A landscape with many peaks, sampled at points; each row gives a point and its height.
From any point a climber steps to the highest of the 2 points nearest to it. It stops when none of these is higher. Distance is the straight distance between rows; heights are no part of it.
k257 h=736: [ 89 129 161  61 114 135  77 144 141 158 134 117 150 111 167  91 120 134
 151 137 153 103]
k718 h=284: [136 129 133  69 154 132 117 142 146  86 133 178  71  88 139 124 113 109
 138 130 178  99]
k923 h=573: [112 183 134 105  82 122 112 124 121  95 109 126 187 140 133 129 162 132
 113 121  88 130]
k321 h=617: [162  72 126 130 120 154 150  95 113 189 142  68  98 153 120 127 131 169
 130 135 105 153]
k306 h=267: [150  82 129 157 158 151 127  99 131 161 170 155 110 125 155 136 134 100
 121 144 125  93]
k244 h=690: [105 166 118 126  85 136 156 172 135  92 100 115 138 112 167 179 165  92
 142 136 121 134]
k180 h=606: [148 108 108 127 135  75 105  92 127 105 141 137 191  90 172 161  88  57
  88 171 129 137]
k602 h=548: [ 81 140 168 105 116  81  97 204 155 153 104  73 131 135 115  93 154 136
 102 157 159 114]
k163 h=786: [ 79 169 116 172 110 116  88 156 132 142 129  72 174 137  98  99  91 106
 108 142 112 105]
k189 h=297: [179  90 100 179 152 132 138  67  97 133 151 186  78 140 132 118 150  73
 114 124  89 103]
k50 h=711: [147 104 153  96 134 109 185 112 156 129 129 126 117 108  97 126 139 233
 163  97 125 134]
k377 h=737: [121 124 121 114 183 160  92  94 101 131 103 204 105 126 155 118  95  91
 162  96 190 108]
k120 h=744: [139 122 148 126 108 110 195 214 154 128 129 111 137 160  63 123 129 195
 168  94 102 178]
k139 h=575: [107 142  95 151 125 131 121  91 116 141 116 144 191  95 168 147 103 133
 140 138 122 176]
k639 h=211: [ 74 160 114 122 164 133 127 143 155 121 164  93 112 108  87 114 167 130
 119 161 125 111]
k837 h=450: [134  60 140 164 125 159 115  89  81 153 120 213 142 186 154 120 156 143
 106 121 115 101]
k289 h=689: [158  66 105  92 123  85  99 103  97 114 103 154 103 113 191 144 102 114
  98 180 154 110]
k473 h=669: [118 133 142 103 116 143 139 127 130 140 104  96 144 143 106 111 126 225
 172  88 103 113]
k301 h=401: [124 150 129 132 126 149  92 138 166 195 168 162 194 146 148 130 168  50
 100 158 132 196]
k565 h=670: [ 89 165 125 161 151 148 112 159 116  92 147 141 108 166  81 104 113 146
 110  96 153 125]
k483 h=625: [114 126 152 126 117 170 150 140 119 116 106 128 119 143 122 148 127 162
 196  86 102  86]
k781 h=298: [ 88 176  92  98 136  51 104 115 130  79 104  81 105 105 125 119 126  85
 120 161 159 134]
k547 h=223: [185 124 169 107 118 115 155 176 169 107 139 168 104  83 131 168  96 122
 175 101 146 120]
k716 h=618: [112 109 125 173 173 141 136 132 110 119 147 169 106 145  98 105 129 198
 124 102 140  96]
k767 h=129: [185 115  99 138  94 158 182 100 137 133 141 134 113 129 103 154 134 155
  91 120  58  98]
k367 h=517: [ 90 219 112 136 115 136 114 136 134  82 103 129 165 136 116 124 156  81
 127 105 125 184]
k404 h=644: [125  96  90 127 154  73  99  92 121 117 118 148 160  98 159 114  78 132
  72 172 144 130]
k827 h=465: [178 135 124 152  81 111 170 188 162 145 150  67 109 112 112 153 111 137
  91 147  99 141]
k398 h=254: [154 178 135 117 140 144 133 148 160 102 152 156 100  91 128 138  84  87
 143 109 153 127]
k867 h=784: [ 93 137 140  91  88 121 154 218 149  83 115 112 109 144 135 159 139 118
 142 135 151 105]
k858 h=516: [172 100 137 151 132 121 170 167 145 134 164 106  92 141  88 145 112 148
 136 118 113 112]
k443 h=659: [175  96  85 142 119 123 151 115 110 158 114  75  98 118 128 138  78 167
 105 152 121 158]
k957 h=653: [ 70 180 147 120 133 136  97 189 159 205  95 118 150 115  96  65 143 150
 142 108 140 166]
k545 h=656: [157 106 141 136 112 143 130 182 156 182 130 128 136 109 130 114  76 209
 106 137 124 167]
k572 h=679: [129 123 163  78 100 173 119 129 144 155 135  98 111 131 148 140 132 130
 185 115 128 115]
k598 h=501: [103 141 130 192 141 159 127  93 116 172 144 132 176 160 116 117 141 176
 150 120 131 206]
k266 h=610: [148 139 154 128  84 123 103 173 138 181 110 128 169 116 143 109  71 142
  92 161 108 155]
k730 h=172: [111 141  86 147  92 157 169 127 159 130 139  81 118  75 138 160 148 116
 142 167  77 135]
k563 h=391: [ 89  97 158 119 157 134 103 126 131 124 137 115 127 163 127 129 152 145
 124 133 162  82]
k499 h=631: [111 101 149 135 108 140 175 130 128 104 113  56 121 144 127 170 171 150
 156 143 111 134]
k640 h=487: [128  56 122 107 137 146 121  99  82 147 109 157 124 165 186 113 143 145
 122 142 124 134]
k141 h=238: [ 42 169 114  90 140 135 136 153 167 119 115  85 108  98 126 115 169  82
 154 141 158 105]
k470 h=525: [ 92 111  77 126 148 156 105  94 103 120 150 162 139 170 174 104 146 112
  98 161 142 133]
k400 h=325: [175 118 120 154 151  95 119  32 104 112 136 137 118 120 125 116 159 105
  89 129  92  79]
k971 h=421: [ 91 156 123 133 168 173  77  79 110 121 152 157 161 183 105 104  80  52
 130  95 182  78]
k673 h=571: [105 119 119 124 150 104  80 150 109 134 137  94 118 177 129 103 141 108
  81 175 188 181]
k477 h=624: [127 143 167 143 152 100  94 132 126 138 129  98 130 149  92 115 131 147
 118 129 159 174]
k930 h=411: [124  65 128 149 134 138  98 104  90 119 105 199 137 172 159 124 116 109
 109 111 115  26]
k40 h=602: [ 70 147 155 120 113 109 110 183 192 195 116  86 172 102 104  76 162 162
 124 138 131 111]
k173 h=305: [153  81 164 106 144 127 102 147 150 135 158 132 112 111 160 161 113  86
 122 157 168  83]
k812 h=515: [163 145 109 126 106 110 109 124 174 155 151 106 122  80 158 117  79  46
 107 166 128 131]
k218 h=392: [136 162 104 126 121 109 178 185 176 133 149 111 113  58  83 107 127 162
 137 148 123 140]
k72 h=768: [183  57 154  96 123 122 183 144 118 157 110 138 105 126 142 147 113 200
 157 102 120 144]
k881 h=743: [185 130 138 144 151  92 110  85  88  80  98 181  90 107 129 140 132 113
 132  98 147 160]
k375 h=270: [ 93 159  95  91 118 127  87 144 140 103 119 104 118 121 133 110 131  65
 127 162 146 110]
k859 h=442: [ 78 181  87 142 119 138  81 136 153 204 138 135 176 113 139  95 122  29
 128 162 133 197]
k900 h=725: [ 67 148  99 180 125 159 120 138 113 134 143 106 146 163  79  91 108 158
 141 125 106  99]
k269 h=569: [182 112 169 156 117 165 146 125 133 163 177 107 105 154  98 148 165 130
 125 125 102 158]
k284 h=63: [162 112 108 133 140 173 200  72 148 158 137 117 121  77 116 148 133 162
 162 119 113 166]
k99 h=504: [118 135 157 151 124 155  99 153 170 166 166 113 166 136 134 146 100  77
 125 117 118  81]
k834 h=361: [159 157  96 140 121  85 167 178 159  79 154 123  95  95 103 132 147 135
 104 160 128 175]
k885 h=562: [161 119 145 108 127 103  84  99 136 147 161 119 166 134 148 148  92  17
 105 157 145 122]
k748 h=389: [170  99 138 160 125 105 185  99 102  75  97 161 107 143 110 153 162 154
 110 105  92 107]
k156 h=329: [191 137  96 149 142 116 182 105 125  98 176 114  65  99  88 128 150 135
  94 152 111 153]
k258 h=376: [ 87 161 150 135 181 152  96 111 165  98 146 151 167 155  97 127 135  74
 107 114 175  73]
k606 h=476: [137 184 110 111 105 129  87 114 137 164 131 125 169  81 149 101  99  40
 150 139 121 171]
k797 h=558: [152 165 151 150  88 144 111 178 137 162 125 108 139 119 127 139  86 108
 145 111 110 126]
k86 h=452: [154  93 119 110 126 145 109 113  98 135 151 124 114 180 140 102 152 161
  84 154  97  93]
k695 h=682: [129 140 159 146 128 101 138 198 146 123 136  88 149 157  74 114 153 185
 113 113 131 159]
k8 h=191: [109 156  85 129 130 142 139  84 143 114 152 118 121  81 126 118 160 148
 130 142  99 141]
k34 h=496: [187 135 192 129  63  94 161 192 151 164 114  68 121 134  96 146 108 128
 120 125 105 171]
k822 h=792: [124 132 146  71 139 155  67 122 119 155 126 168 129 114 168 100  83 107
 175 113 184 118]
k768 h=326: [ 98 138 134 110 138 107 104  97  83  99 108  80 108 144 116 117 126 122
 176  91 139  91]
k158 h=313: [134 121 128  79 147 118 152 117 115  70 101 178  85 109 141 135 136 160
 157 111 140  89]
k622 h=457: [103 124 109 159 144 146  78 105 123 155 165 135 162 147 131 126  66  49
 129 120 146  70]
k910 h=466: [ 80 194 140 152 135 139 133 157 158 121 112 138 187 102 106 128 129 118
 148  94 158 173]
k193 h=429: [175 103 147 165 135 138 155  82  97 123  92 186 141 147 129 143 133 155
 113  90  98 168]
k191 h=572: [ 83 145 112 103 123 174 109 141 135  86 150 189 125 171 142 115 186 132
  99 141 131 126]
k395 h=691: [ 86 107 100 122 173 146 101  64  94 140 115 211 146 129 151 105 120 140
 145 110 149  98]
k421 h=526: [ 78 109  85 125 132 121 100 151  76 105 122 134 122 156 170 117 105  99
 100 161 167 167]
k396 h=353: [157 119  95 130 119  94 147  82  93  79 107 123  83 119 117 143 137 117
 110 130 102  82]
k7 h=150: [171 150  85 120  79 154 190 110 134 124 131  76  89 119 115 139 153 133
 129 131  61 143]
k471 h=683: [157 153 142 115 141 111 102  70 100  90 127 163 145 143 148 147 134  75
 118 120 140 123]
k103 h=378: [ 94  99 121 128 130 128 102  88  54 110  91 148 151 200 153 132 129 114
 136  96  95  75]
k542 h=563: [131 144 163 143  82 120 162 187 126 134  92  45 131 151 117 152 155 122
 166 118 107 171]
k627 h=708: [186  89 130 146 113 121 138 153 104 162 104 134 112 123 130 144  74 169
 148 123 141 193]
k418 h=646: [115 124 142 130 174 154 122  97 117 108 117 215 130 139 119  99 158 169
 138  78 147 109]
k142 h=539: [109 108 109 190 169 118 132 120 116 144 134 134 177 115 134 137  95 166
 109 127 143 182]
k921 h=423: [102  86 134  95 123 132 102 103 102 132 126  88 142 162 159 121 143 191
 124 143 117  58]
k653 h=349: [127  82 170 102 200 148 103 130 158 129 164 162 114 154 135 132 157 104
 113 135 185 100]
k197 h=84: [171  79 106 160 138 138 223 101 157 137  96 140 111  79 122 168 110 170
 138  96  95 113]
k518 h=46: [163  96 107 121 136 152 179  96 106 124 138 129  54 117 142 142 135 145
 172 114 106 172]
k696 h=420: [ 91 196 128 135 141  84 143 158 179 148 119  97 148  56  98  94 140 158
 145 129 120 169]
k683 h=348: [184 125 146  83 102  92 158 114 116  52 103 173  97 132 131 163 183 159
 129 104 109  88]
k624 h=350: [128 105 151 125 115 137 116  83  56 137 104  96 104 191 131 132 122 157
 162  82 118 100]
k383 h=619: [ 92 118 111 140 119 112 133 102 119  83 106 122 150 108 166 181 124  98
 137 142 118 127]
k80 h=467: [130 128 157 140 143 145 122  78  84 135 125 145 162 156 138 134 161 140
 130 117 132 204]
k599 h=328: [123 178 109 129 110  82 141 159 121  63 119  95 108  94 116 139 116 139
 109 160 142 123]
k708 h=626: [145 150 129 103 100 136  89 128 104  85 121 176 140 168 141 120 155 109
  92 123 110 113]
k958 h=699: [102 120 141 123  97  97 197 188 145  78 122  84 103 129 101 175 154 171
 145 119 118  99]
k98 h=107: [176  99 131 133 126 158 178 106 154 141 147 166 107  97 107 144 132 166
 156  87  87  71]
k332 h=714: [ 82 177 127 135 107 106  98 191 149 209 117  94 156 123 114  69 105  89
 101 139 127 153]
k334 h=745: [135 102 144 104 161  81 110 115  99  93  98 135 100  96 149 139 103 133
 126 147 172 157]

Call two points neighbours if one is among the 2 nearest of the other. Go from one point of each pair to the other, from neighbour to neighbour, staying as high as possible. Name the lowest point that can't be avoided.
k163, k867 -> k827
k120, k334 -> k470
k163, k72 -> k716
k120, k72 -> k858
k72, k822 -> k483

For each start below, name every point that the climber comes to, in order.
k193 -> k80, k598, k142, k139, k383, k244, k867
k301 -> k606, k812, k885, k180, k404, k289, k334
k859 -> k606, k812, k885, k180, k404, k289, k334
